Points on a hilly landscape, in no order, each with its height.
A ball rolls from a point to the lowest of its 2 nearest points, and stops where none of them is lower. Distance is the straight distance between rows; heights are no part of it.
k_561 h=787: | -35 |  -1 |  47 |  27 |  -3 |  29 |  34 | -16 | -21 | -17 | -26 |  14 |  -1 |   8 |  55 |  32 |  15 |  46 |  -3 |  28 | -13 |
k_109 h=271: |  12 | -13 |   3 | -24 | -27 | -11 |  29 |  -4 |  12 |   4 |  53 | -36 | -16 |   9 | -46 | -19 |  -5 | -24 | -18 |   6 |   3 |
k_601 h=328: |   2 |  13 |  26 |   0 | -17 |   6 |  50 |  -9 |  17 | -10 |   7 | -21 | -31 |  -4 |  30 |  14 |  23 |  11 | -12 | -12 |   5 |
k_406 h=855: | -21 |  34 |  50 |  28 |  23 |  18 |   2 |  -3 | -13 | -33 | -24 |  38 |  11 |   4 |  19 |  25 |  29 |  20 | -16 |  21 | -15 |
k_275 h=466: |  17 |   3 | -16 |  -4 |   4 | -22 | -32 |  43 |   8 |   3 | -22 | -30 |  21 |  10 | -28 | -14 | -34 | -40 |  15 |  -2 | -15 |
k_129 h=807: | -46 |  18 |  29 |  31 |  12 |  37 |  16 | -30 | -25 |  10 | -41 |   2 |   5 |   4 |  51 |  35 |  13 |  24 |   1 |  28 | -12 |
k_44 h=373: | -26 |  53 | -15 |  -4 | -11 | -17 |   8 |  24 |  17 |  -7 | -35 | -33 |   8 |   7 | -16 | -12 | -12 | -58 |  -5 |  -9 | -31 |
k_308 h=605: |   5 | -42 | -26 | -31 | -16 |  -5 | -23 | -10 | -51 |  20 |  73 |  12 |   5 | -15 | -20 | -25 |  -8 |  40 |  -5 | -12 |  31 |
k_59 h=299: |  26 | -25 | -20 | -25 | -48 | -39 |   4 |  44 |   4 |  29 |  -2 | -63 |   3 |  36 | -25 | -40 | -44 | -30 |  12 |  -8 | -19 |
k_968 h=363: | -10 |  39 |   0 |   3 |   5 |  -4 |  17 |  24 |  16 |  -8 | -19 | -55 | -23 |   0 |  25 |   1 |  -4 | -38 |  -1 | -17 | -25 |
k_103 h=379: |  38 | -30 | -38 |   1 |   0 | -16 | -35 |  24 |  -3 |  33 | -34 |  -5 |  44 |   6 | -31 | -12 | -31 | -18 |  21 |   6 |  -7 |
k_488 h=342: |   2 | -12 |  -6 |  -4 | -15 |   7 |  46 | -31 |  24 |  24 |  -5 | -38 |   2 |   9 | -14 |   4 |  10 | -25 |  -8 |   1 |   0 |
k_753 h=245: |  36 | -43 |  -2 | -58 | -27 | -24 |  14 |  19 | -12 |  52 |  25 | -51 |  12 |  10 |  -4 | -25 | -29 |  -1 |   3 | -41 |   1 |
k_665 h=660: |  -4 | -35 | -23 |   3 |  27 |  -8 |  -9 |  -3 |  -5 |  31 |  -4 |   6 |   2 | -13 |  -7 |   7 |  -8 |   6 |  15 |  14 |  -8 |
k_119 h=840: | -30 |  43 |  46 |  30 |  18 |  37 |   8 | -10 | -37 | -20 | -37 |  18 |  35 |  16 |  22 |  31 |  30 |  20 | -21 |  30 | -17 |
k_478 h=202: |   7 |  -6 |   8 |  -3 |  -5 |  -1 |  33 | -12 |  13 |  21 | -10 | -38 | -28 |  -7 |  37 |   7 |  14 |  -1 |   2 | -18 |  -9 |
k_789 h=470: |  16 |  -2 | -12 |  -1 | -45 |   0 |  35 | -16 |  38 | -15 |  24 |  -3 | -16 |   1 | -20 | -14 |   8 |  -2 | -10 |   1 |  25 |
k_829 h=88: |   9 |   0 | -16 | -12 |  32 | -21 | -15 |  12 | -10 |   0 |  20 |  16 | -21 | -34 | -20 |   2 |  18 |  35 |  -3 |   6 | -12 |
k_127 h=292: |  42 | -62 | -14 | -35 | -15 | -21 |  -4 |  14 | -10 |  58 |   5 | -41 |  15 |   9 |  -2 | -17 | -29 |   8 |  11 | -15 |   8 |
k_705 h=316: | -12 |   1 |  15 |   6 |  19 |   0 |  -6 |   2 |   5 | -35 |  -7 |  44 | -32 | -10 |  26 |  17 |  16 |  43 |   6 |  13 |  -8 |
k_361 h=420: |  18 | -31 | -43 |  -1 |  14 | -22 | -51 |  16 |   2 |  24 | -42 |  33 |  35 | -13 | -14 |  -6 | -14 |  -4 |  30 |  -2 |  -9 |
k_100 h=572: |  -3 | -11 | -19 |  -2 |  51 | -16 | -42 |   3 | -12 |  -4 |  -4 |  35 |  20 | -13 | -32 |  -5 |   0 |   8 |  14 |   8 | -16 |
k_386 h=810: | -22 |  17 |  45 |  49 |   3 |  29 |  13 | -12 |  -4 | -44 | -37 |  40 |  16 |   6 |  59 |  24 |  10 |  49 |  -1 |  19 |  -5 |
k_267 h=312: |  -5 |  55 |   9 |  17 | -10 |  16 |  21 | -14 |  20 | -38 | -37 |  45 |  33 |  -3 |  -1 |   5 |  35 |   2 | -22 |   8 |  -9 |
k_367 h=184: |  -9 |  52 |   7 |  14 | -17 |  11 |  26 |   5 |  20 | -28 | -32 | -27 |  -6 |  -2 |  16 |  12 |  25 | -20 | -18 |  -8 | -14 |
k_506 h=411: |   0 |   5 |  -3 |   7 | -27 |   6 |  47 | -25 |  35 |  -5 |   2 | -19 |  -8 |   6 | -13 |  -6 |  18 | -12 | -14 |   9 |  10 |
k_675 h=552: |  -2 |  28 |  -7 | -14 |  48 | -12 | -30 |  15 |  -3 | -11 | -12 |  34 |  15 | -25 | -22 |  -5 |  11 |   1 |   2 |   2 | -32 |
k_161 h=571: | -29 |  18 |  -4 |   6 |  37 |  -3 | -23 | -26 |   4 | -20 | -29 |  75 |  30 |  -1 |  -2 |   6 |  29 |   2 |   7 |  10 | -22 |
k_463 h=824: | -51 |  28 |  26 |  32 |  29 |  50 | -11 | -25 | -39 | -11 | -44 |  24 |  25 |  23 |  42 |  34 |  14 |  20 |   3 |  23 | -13 |
k_385 h=337: |  42 | -51 | -33 | -13 |  -1 | -21 | -27 |  23 | -10 |  41 |  -9 | -21 |  29 |  -1 | -11 | -14 | -32 |  14 |  18 |   1 |   1 |
k_318 h=474: | -37 |   0 |  20 |  31 |  32 |  28 | -12 | -25 |  -8 | -16 | -20 |  29 |   2 |  10 |  32 |  24 |  -2 |   2 |  11 |  18 |   1 |
k_637 h=482: | -10 |  10 |  -4 |  22 |   9 |  25 |  -3 |   3 |  -5 |  29 | -37 | -47 |   6 |  10 |  26 |  14 | -11 | -44 |  18 |  -9 |  -2 |
k_172 h=499: |  18 |   0 | -20 | -17 |  -5 | -34 | -34 |  48 |  -3 |  -3 |  19 | -26 |   2 |   9 | -49 | -31 | -26 | -25 |   0 |   5 | -14 |
k_19 h=203: |  14 |   9 | -20 | -11 |   8 | -21 |   3 |  20 |   8 |   6 |   0 | -18 | -25 | -34 |  -6 |   1 |  14 |  15 |   2 | -10 | -15 |
k_502 h=397: | -10 | -37 |   6 | -23 |  18 |  -7 |  15 | -12 | -11 |  28 |  24 | -15 | -21 | -12 |  11 |  15 |  -4 |  14 |  -5 |  -1 |  -2 |
k_758 h=291: |   8 |  45 |   0 | -13 |  11 | -18 |   8 |  28 |  10 | -19 |  -3 |  -5 | -15 | -27 | -24 |   6 |  17 |   1 | -12 |   1 | -30 |
k_234 h=485: |  28 | -19 | -30 |  -3 | -56 | -15 |   7 | -14 |  19 |   4 |  18 | -13 | -14 |   1 | -28 | -22 |   4 |  -9 |   1 | -12 |  31 |
k_827 h=557: |  31 | -29 | -31 | -20 |   3 | -20 | -53 |  30 | -34 |   2 |  50 | -13 |   0 |  -4 | -29 | -34 | -21 |  15 |   0 |  -3 |  10 |
k_752 h=297: | -23 |  55 |   0 |   7 | -26 |  -8 |  32 |  15 |  20 | -20 | -28 | -44 | -13 |  13 |  12 |  -3 |   8 | -37 |  -9 | -15 | -26 |
k_519 h=439: |  16 |  20 |   1 |   8 | -16 |  -8 |  -7 |   1 |  17 | -42 |   9 |  24 | -27 | -26 |   3 |  -1 |  20 |  23 |  -6 |  -9 |  20 |
k_321 h=481: |  17 | -36 | -42 |   0 |   5 | -28 | -46 | -11 | -19 |  -5 |  34 |  39 |   8 |  -4 | -31 | -27 |   1 |  30 |   5 |   1 |  19 |
k_345 h=520: |  15 |  38 |  32 |  -2 | -25 |  11 |  10 |  19 |  17 | -45 |  52 |   9 | -33 |  -8 | -23 | -17 |  21 |  20 | -15 |  26 |  11 |
k_51 h=376: |   6 |  62 |  26 |  -1 |   2 |   2 |   8 |  22 |   7 | -40 |  -4 |  17 |   0 | -16 | -13 |   9 |  41 |  -1 | -20 |  11 | -32 |
k_624 h=531: |  28 | -14 | -15 |  -6 |  -3 | -23 | -36 |  33 | -10 | -10 |  46 | -20 | -10 |   3 | -40 | -33 | -21 |  -5 | -12 |  -8 |  11 |
k_48 h=452: |  15 | -34 | -47 |  -5 |   9 | -29 | -51 |  -5 | -10 |  10 |  -8 |  33 |  15 |  -6 | -24 | -22 | -11 |  19 |  18 |   9 |  -1 |
k_681 h=620: |  -2 |  26 | -23 |   9 |  11 |   9 |  -3 |  -3 |   3 |  10 | -47 |  -2 |  27 | -10 |  -6 |  10 |   8 | -37 |   0 |  -6 | -15 |
k_30 h=413: |   6 |  14 | -15 |  -7 |   4 | -21 |  11 |  32 |  21 |  23 | -16 | -66 |  -6 |   5 |   5 | -10 | -10 | -32 |   9 | -20 | -26 |
k_505 h=338: |  10 | -26 |  13 | -35 | -28 |  -2 |   6 | -11 |  -4 |  -3 |  64 |  13 | -24 |  -3 |   6 |   2 | -14 |  26 | -12 | -28 |  53 |
k_370 h=565: |  22 | -28 |  -2 | -26 | -18 | -15 | -12 |  23 |  -4 |  -1 |  46 | -37 | -19 |  15 | -29 | -26 | -35 | -24 | -12 | -14 |  11 |
k_520 h=532: | -32 |  28 |  -6 |   7 |  25 |  18 |   4 |  -8 | -21 |   9 | -59 |  25 |  24 | -21 |  28 |  34 |  30 |   9 |   0 |  13 | -33 |
k_699 h=704: |   1 |  16 |  36 |  30 |   9 |  10 |   7 | -22 |  20 | -36 |  14 |  62 |  -2 |   3 |  -6 |  -4 |  31 |  46 |   0 |  26 |   0 |
k_986 h=444: |  18 | -35 | -15 | -17 |  -4 | -21 |   0 |  13 |   3 |  31 |   1 | -34 | -15 | -16 |  27 |   1 | -15 |  13 |  19 | -28 |   8 |
k_338 h=550: | -39 |  34 |   1 |  17 |  34 |  33 | -12 | -12 | -33 |  22 | -55 |  20 |  21 | -11 |  33 |  31 |   6 | -11 |  15 |   9 | -19 |
k_142 h=313: |   9 |   1 |  -9 | -38 | -62 | -16 |  10 |  17 |   2 |  -6 |  56 | -33 | -38 |   2 | -23 | -33 |  -9 |  -5 |  -8 | -23 |  27 |
k_309 h=193: |  29 | -33 |  -9 | -37 | -30 | -20 |  20 |   8 |  11 |  48 |  19 | -61 |   1 |  17 | -10 | -13 | -18 | -21 |  -4 | -29 |  -6 |
k_980 h=222: |  -5 |  14 |  23 |  17 |  28 |  17 |   6 |  -2 |  11 | -29 |  16 |  -8 |  -7 |  14 | -14 |   7 |   6 | -20 | -19 |  17 |  -1 |
k_902 h=646: |  -2 | -16 | -25 |  13 |  21 |  -3 | -14 |  -4 |   3 |  26 | -34 |   2 |  23 |  -6 |  -3 |  10 |  -6 | -20 |   9 |   3 | -11 |
k_717 h=742: |   1 |  -8 |  59 |   2 |  -6 |  21 |  64 | -24 |   1 |  -3 |  24 |  13 | -10 |   1 |  19 |  18 |  11 |  37 | -22 |  21 |   4 |
k_740 h=314: |   4 |  -6 |  13 |   9 |  26 |  -5 | -11 |   1 |   1 | -15 |  12 |  -5 | -17 |   6 |  -5 |   9 |  -6 | -19 |  -6 |   5 |  10 |
k_479 h=298: |  -3 |  18 | -18 |  13 |   3 |  -7 |  -8 |  -7 |  23 | -19 | -28 |  45 |   8 | -18 |  -2 |  12 |  26 |   7 |  -1 |   4 |  -7 |
k_182 h=512: |  -7 | -35 | -24 |  -8 |   7 | -16 | -33 | -25 | -27 |  -9 |  53 |  37 | -10 |  -8 | -26 | -18 |  16 |  46 |   8 |  11 |  17 |
k_494 h=717: | -15 | -26 |  48 | -15 | -10 |  18 |  53 | -26 |   8 |   2 |  33 |  27 | -13 |   2 |  26 |  25 |  -7 |  41 | -12 |   7 |  25 |
k_529 h=253: |  14 |  -8 | -31 | -11 | -47 | -37 |   9 |  26 |  19 |  15 |  -5 | -52 |  -6 |  25 | -36 | -34 | -23 | -43 |   8 |  -2 | -20 |
k_658 h=296: |  29 | -22 | -15 | -44 | -19 | -26 |  13 |  19 | -25 |  37 |  57 | -44 |  -6 |  -8 | -14 | -21 | -16 |  11 |  -3 | -28 |   6 |
k_58 h=513: | -28 |   4 |   1 |  20 |  44 |  20 | -14 |  -8 | -15 |   4 | -42 |   9 |   5 |  -2 |  31 |  26 |  -5 |  -8 |   8 |  12 |  -7 |
k_899 h=621: | -15 | -28 |   0 |  19 |  19 |  -1 | -28 | -28 |  12 | -21 |  -1 |  51 |  -3 |  14 |   4 |   4 |  -3 |   5 |  15 |   8 |   9 |
k_895 h=529: |  -3 |  22 |   0 |   3 |  44 | -10 | -29 |  24 |   2 |  -9 | -18 |   5 |  19 | -17 | -20 |  10 |  -8 | -26 |  -3 |  -1 | -21 |
k_130 h=462: |   9 |  -8 |  15 |   5 |   7 |   5 | -19 |  -7 |  12 | -39 |  51 |  35 | -30 |  -2 |  -2 | -14 |   0 |  29 |  -8 |  -5 |  32 |
k_405 h=728: | -24 |  14 |  26 |  23 |  23 |   3 | -12 | -29 |   4 | -41 |  -7 |  79 |   5 |   7 |  11 |   0 |  24 |  38 |   9 |  23 | -14 |
k_146 h=535: |  17 |  16 |  16 |  -7 | -27 |  10 |  -5 |   8 |   5 | -34 |  75 |  14 | -32 |  -7 | -12 | -24 |  10 |  30 |  -8 |   0 |  38 |
k_342 h=547: |  15 | -11 | -20 | -10 |  -9 |  -6 | -12 | -21 |  -6 |  -4 |  54 |  27 |  -3 | -14 | -41 | -17 |  19 |  31 |  -6 |  14 |  24 |
k_17 h=404: | -15 |  54 |  30 |  23 |  -2 |  30 |  16 | -11 |  -4 | -34 | -54 |  53 |  51 |   6 |  16 |  16 |  41 |  12 | -25 |   8 | -12 |
k_634 h=223: |  15 | -14 | -14 | -26 | -45 |  -8 |   4 |   5 |  -2 | -11 |  63 | -10 | -26 |  -2 | -17 | -22 |  -2 |  12 | -11 | -26 |  49 |
k_141 h=266: |  14 | -23 |  -9 | -14 | -17 |  -8 |  37 | -10 |  15 |  50 |   4 | -52 |   0 |  12 | -19 |  -7 |  -3 | -37 |  -7 | -12 | -13 |
k_886 h=503: |  11 |  11 |  -7 |  13 | -17 |  -3 |  -5 |   2 |  25 | -26 | -11 |  -1 | -26 | -14 |  13 |   7 |   6 |  -8 |  -1 | -13 |  23 |
k_455 h=323: | -16 | -12 |   8 |   3 |  13 |  19 |  27 | -18 |   1 |  51 | -18 | -44 | -16 |   1 |  52 |  16 |   1 | -14 |  15 | -23 |   2 |
k_875 h=446: |  10 |  50 |  35 |   6 |  -4 |   2 |  16 |  19 |  12 | -44 |  21 |   6 | -18 |  -8 | -23 |  -6 |  22 |   5 | -20 |  22 | -17 |
k_712 h=388: |   0 | -28 |  10 |  -3 |  16 |  -1 | -17 |  -4 |   2 | -13 |  28 |  10 | -34 |   1 |   9 |   3 | -11 |  11 |   2 |  -6 |  27 |
k_858 h=889: |  14 |  24 |  57 |  21 |  -4 |  14 |  29 |  14 |   6 | -47 |  17 |  13 | -28 |  -3 |  21 |  11 |  17 |  25 | -14 |  17 |   4 |
k_12 h=385: |  10 |  24 |  -7 | -20 | -66 | -11 |  23 |  12 |  18 | -19 |  59 | -26 | -44 |  -9 | -27 | -40 |   9 |   8 |  -8 |   3 |  18 |
k_713 h=327: | -15 |  30 |  23 |  31 |  24 |  26 |   0 |  -5 |   3 | -24 | -20 |   2 |   4 |  10 |  10 |  15 |   3 | -18 | -18 |   8 |  -1 |
k_626 h=583: |  22 | -29 | -29 | -23 | -13 | -23 | -36 |  15 | -61 |  17 |  80 |  -8 |   4 | -11 | -22 | -36 | -15 |  25 |  -8 |  -7 |  31 |
k_303 h=339: |  49 | -40 | -16 | -24 | -28 | -19 |   0 |  36 |   3 |  52 | -12 | -62 |  19 |  27 |  -4 | -32 | -36 | -14 |  20 |  -8 | -11 |
k_841 h=174: |   3 |  -6 | -15 | -20 | -52 | -27 |  23 |   5 |  14 |  10 |  26 | -49 | -24 |  25 | -42 | -36 |  -9 | -36 |  -8 |  -3 |   1 |
k_863 h=692: | -31 | -39 |  28 |  -7 |   8 |  20 |  25 | -28 |   1 |   1 |  24 |  35 | -22 |   4 |  22 |  23 |  -7 |  32 |  -1 |  13 |  14 |
k_576 h=422: |  -6 |  30 | -30 | -13 | -16 | -22 |  -7 |  45 |  19 |   3 | -47 | -26 |  30 |   5 | -13 | -14 | -22 | -62 |   6 | -19 | -27 |
k_173 h=475: |  -9 | -49 | -10 |  -9 |  29 |  -1 |  -1 |  10 | -15 |  71 | -20 | -23 |   9 |  -3 |  19 |  11 | -34 |   0 |  42 |   2 | -12 |
k_178 h=588: |   1 |  30 | -28 |  -5 |   7 | -14 |  -8 |   8 |  17 |  -6 | -31 |  26 |  31 | -22 | -35 |  -6 |  15 | -31 |  -8 |  -6 | -21 |
k_866 h=508: | -20 | -33 |  -4 |  16 |  19 |  10 |  -7 |  -3 | -14 |  59 | -34 | -24 |   4 |   3 |  42 |  19 | -27 | -19 |  34 |   0 |  -3 |
k_977 h=325: | -12 |  44 |   4 |  29 |  -4 |  23 |  28 | -17 |  -1 |   1 | -45 | -32 |  14 |   4 |  26 |  17 |  25 | -11 | -12 |  -3 |  -6 |
k_639 h=592: | -40 | -28 | -21 |  16 |  17 |  13 | -27 | -26 |   0 |   0 | -27 |  47 |   1 |   4 |  17 |  16 | -14 |   3 |  34 |  11 | -12 |
k_366 h=540: | -29 | -30 | -23 |  15 |  19 |  16 | -21 |  -4 | -15 |  41 | -43 |   8 |  11 |  -5 |  33 |  20 | -29 | -15 |  45 |   7 | -15 |
k_245 h=870: |   8 |  42 |  56 |  29 |  13 |  10 |   6 |  17 |  -4 | -50 |  -2 |  33 |  -2 |   6 |  13 |  10 |  28 |  21 | -19 |  27 | -14 |
k_317 h=441: |  24 | -11 | -22 | -13 |  13 | -33 |  -4 |  47 |   6 |  35 | -13 | -59 |   5 |   3 |  -9 | -18 | -24 | -16 |  19 | -11 | -25 |
k_953 h=491: |  13 |  -9 | -27 |   8 |  15 |  -9 |  -6 |  27 |   3 |  55 | -47 | -34 |  46 |  -2 |  -6 |   0 | -21 | -25 |  30 |   4 | -14 |
k_690 h=640: |  16 | -42 | -11 |  -8 |   2 | -17 | -11 |  -1 |  -3 |  20 |  12 |  -8 |  -4 |   1 | -20 |  -4 | -13 |   0 |   4 |  -9 |  11 |
k_195 h=502: |   7 |  23 |  -6 |   1 |  17 | -18 | -28 |  34 |  11 | -19 | -17 |  -7 |  -3 |  -4 | -17 |  -4 | -15 | -37 |   0 | -10 | -15 |
k_984 h=415: | -19 |   1 |  38 |  39 |  21 |  35 |  10 | -24 |   5 | -20 |  -9 |   8 |   0 |  19 |  34 |  25 |  -3 |  -2 | -10 |  15 |  19 |
k_939 h=219: |  -7 |   3 |   4 |   5 |  25 |  -5 | -10 | -13 |  -4 | -22 |   9 |  42 | -17 | -18 | -13 |   5 |  19 |  34 |   3 |  15 | -12 |
k_150 h=553: |  12 |  14 | -23 |   3 | -13 | -15 |  -3 |  -2 |  24 |  -9 |  -5 |   0 |   2 |  -7 | -43 | -14 |   8 | -27 |  -7 |   3 | -13 |
k_114 h=315: |  33 | -35 | -22 | -17 | -49 | -17 | -18 |   1 | -23 |   1 |  56 |  -6 | -12 |   1 | -11 | -25 | -12 |  17 | -11 | -19 |  40 |
k_37 h=767: | -10 |   8 |  59 |  24 |   2 |  31 |  49 | -17 |  -9 | -15 |  -2 |  -1 |   2 |  11 |  39 |  24 |  15 |  38 | -21 |  23 |  -6 |
k_34 h=467: |  10 |  -1 | -15 |  -2 |  27 | -19 |  -2 |  32 |   3 |  40 | -27 | -44 |  25 | -19 |  -8 |   4 | -16 | -13 |  18 |  -3 | -29 |
k_759 h=593: |  39 | -47 |  -5 | -32 | -18 | -17 | -25 |  18 | -27 |  19 |  44 | -27 |  -2 |  19 | -28 | -22 | -40 |  -8 |  -6 | -10 |  22 |
k_910 h=674: |   5 |  -3 |  22 |  16 |   2 |  15 |  10 | -37 |  20 | -30 |  40 |  54 |  -6 |   9 | -18 | -14 |  20 |  34 |   4 |  19 |  21 |
k_402 h=365: |  -1 |   7 |  19 |  -5 | -14 |   5 |  24 |  -2 |  17 | -19 |  39 | -24 | -23 |  18 | -36 | -20 |  -5 | -34 | -20 |   9 |   3 |
k_379 h=403: |   4 | -30 |  -2 | -20 |   2 |  -9 |  16 |   5 |   7 |  57 |   0 | -49 | -15 |   0 |  40 |  11 | -16 |  -9 |  12 | -34 |   2 |
k_737 h=616: |  23 | -70 |  -5 | -28 |  -7 |  -8 | -19 |   1 | -22 |  30 |  30 |  -3 |   3 |  17 | -19 | -12 | -39 |  -7 |   3 |  -3 |  24 |
k_458 h=533: | -29 |  19 |   0 |  28 |  29 |  36 | -16 |  -3 | -26 |  23 | -44 | -23 |   8 |   6 |  39 |  28 | -16 | -31 |  18 |  -3 |   9 |
k_274 h=324: |   3 |  11 |  14 |  10 |  -6 |   6 |  30 | -16 |  17 | -16 |  -6 |   2 | -14 | -13 |  15 |  12 |  30 |  20 |  -5 |  10 |   4 |
k_586 h=484: | -25 |  65 |  20 |  10 |  27 |  30 | -21 |  -1 |  -1 | -34 | -38 |  37 |  43 |   9 |   6 |  10 |  16 | -30 | -22 |  -8 |  -4 |
k_174 h=548: | -24 |   8 | -24 |   9 |  41 |   5 | -26 | -18 |  -4 |   7 | -42 |  48 |  43 |  -3 |  -1 |  17 |   5 | -13 |  19 |   7 | -19 |
k_64 h=443: | -20 | -55 |  -7 | -17 |  16 |  -5 |   8 |  -7 | -17 |  42 |  -2 | -15 | -13 | -14 |  29 |  13 | -29 |  14 |  28 |  -1 |  -5 |
k_894 h=634: | -16 | -34 |  -2 | -42 | -12 |   1 |  -2 | -24 | -34 |  10 |  84 |  28 | -15 | -23 |  -7 |  -6 |  -6 |  49 |  -2 | -11 |  34 |
k_305 h=663: | -25 | -45 |   8 | -28 |   4 |   7 |  10 | -19 | -16 |  -4 |  50 |  32 | -27 | -10 |   4 |   9 | -10 |  49 |   2 |   4 |  20 |
k_457 h=195: |   0 |  27 |  11 |  22 |  -2 |   9 |  10 | -26 |  20 | -26 | -23 |  38 |  12 |  -6 |   7 |  15 |  29 |  14 | -10 |  14 |  -2 |
k_845 h=835: | -24 |  46 |  27 |  39 |  -2 |  49 |   2 | -11 |  -7 | -28 | -46 |  27 |  18 |  13 |  59 |  27 |  13 |  17 |  -1 |   7 |  11 |
k_489 h=345: |   9 | -38 |   8 | -51 |  -2 | -21 |  15 |  -3 | -12 |  41 |  40 | -26 | -11 |  -6 |  -2 |   4 | -20 |   8 |  -7 | -25 |  11 |
k_510 h=419: | -25 |  62 |  29 |  27 |   6 |  38 |   1 |  -4 |  -3 | -48 | -37 |   1 |  28 |  27 |   9 |  13 |   9 | -28 | -30 |   0 |  -2 |
k_525 h=479: | -31 |  43 |   8 |   7 |   5 |  26 |   7 | -10 | -25 | -11 | -60 |  44 |  43 |  -4 |  28 |  28 |  39 |  16 | -15 |   7 | -25 |
k_961 h=442: |  25 | -36 | -14 | -28 | -38 | -10 |  19 | -20 |  19 |  23 |  22 | -18 | -12 |   1 |  -5 | -10 |   1 |   1 |  -3 | -21 |  25 |
k_937 h=645: | -11 | -20 |  15 |  13 |  21 |   5 | -19 | -39 |  13 | -21 |  35 |  52 | -11 |  17 | -20 |   0 |   7 |  19 |   8 |  19 |  14 |
k_714 h=610: | -19 |  32 |   6 |  38 | -11 |  31 |   5 |  -7 |  20 | -28 | -26 | -19 |   4 |  21 |  27 |  10 |  -6 | -48 |  -5 | -11 |  20 |
k_877 h=521: |  25 | -12 | -33 |   2 | -34 | -22 |  -9 |  -3 |  18 |  -5 |   8 |   5 |   4 |   2 | -46 | -24 |   9 | -14 |  -3 |   0 |   9 |
k_517 h=905: |  18 |  14 |  44 |  -4 |  -9 |   7 |  29 |   4 |   4 | -27 |  37 |  15 | -31 |  -9 |  14 |  10 |  22 |  51 |  -9 |  20 |   8 |
k_962 h=519: | -21 |  43 |  -5 |   7 |  34 |  14 | -21 |   0 |  -2 | -14 | -43 |  50 |  46 |   1 |   4 |  12 |  11 | -34 |  -7 |  -2 | -16 |
k_443 h=566: | -48 | -12 | -32 |  14 |  24 |  21 | -38 |  -7 | -17 |  22 | -51 |  37 |  17 |  -9 |  35 |  19 | -20 |  -8 |  44 |   8 | -20 |
k_38 h=555: |   0 |   7 |  -6 |  29 |  -4 |   5 |  -7 | -14 |  18 | -13 | -30 |  -1 |  -3 |   4 |  19 |  11 |   0 | -30 |   0 | -13 |  18 |
k_762 h=421: | -19 |  43 | -10 |  19 |  -1 |  36 |  14 | -11 | -13 |  28 | -45 | -49 |  13 |  18 |  30 |  15 |  11 | -35 |   9 | -14 |   4 |
k_540 h=387: |  28 | -54 | -19 | -35 | -43 | -17 |  -1 | -12 | -23 |  27 |  28 | -15 |  -7 |   1 |  -2 | -18 | -18 |  15 |  -3 | -35 |  34 |
k_598 h=366: |  13 |  44 | -14 |   5 |  -8 |  -3 | -12 |   3 |  28 | -35 | -11 |  44 |   1 | -18 | -12 |   0 |  21 |   7 |  -2 | -13 |   7 |
k_794 h=447: |   7 |  -7 |   7 |  -5 |  -6 | -12 |   4 |  14 |  16 |  -2 |  17 | -43 | -21 |  16 | -19 | -14 | -24 | -44 | -10 |  -5 |  -3 |

For each start below, name the point where the ball stops.
k_910: k_309
k_902: k_634
k_321: k_309
k_100: k_309

Call two points neighbours if one is among the 2 nearest of the other. Go from one point of each pair to the other, from neighbour to neighbour, staying as low as possible. Name the highest point that can't be avoided.
k_478 and k_624: k_338
k_457 and k_478: k_601
k_309 and k_841: k_303
k_980 and k_367: k_458
k_634 and k_841: k_234
k_829 and k_367: k_146
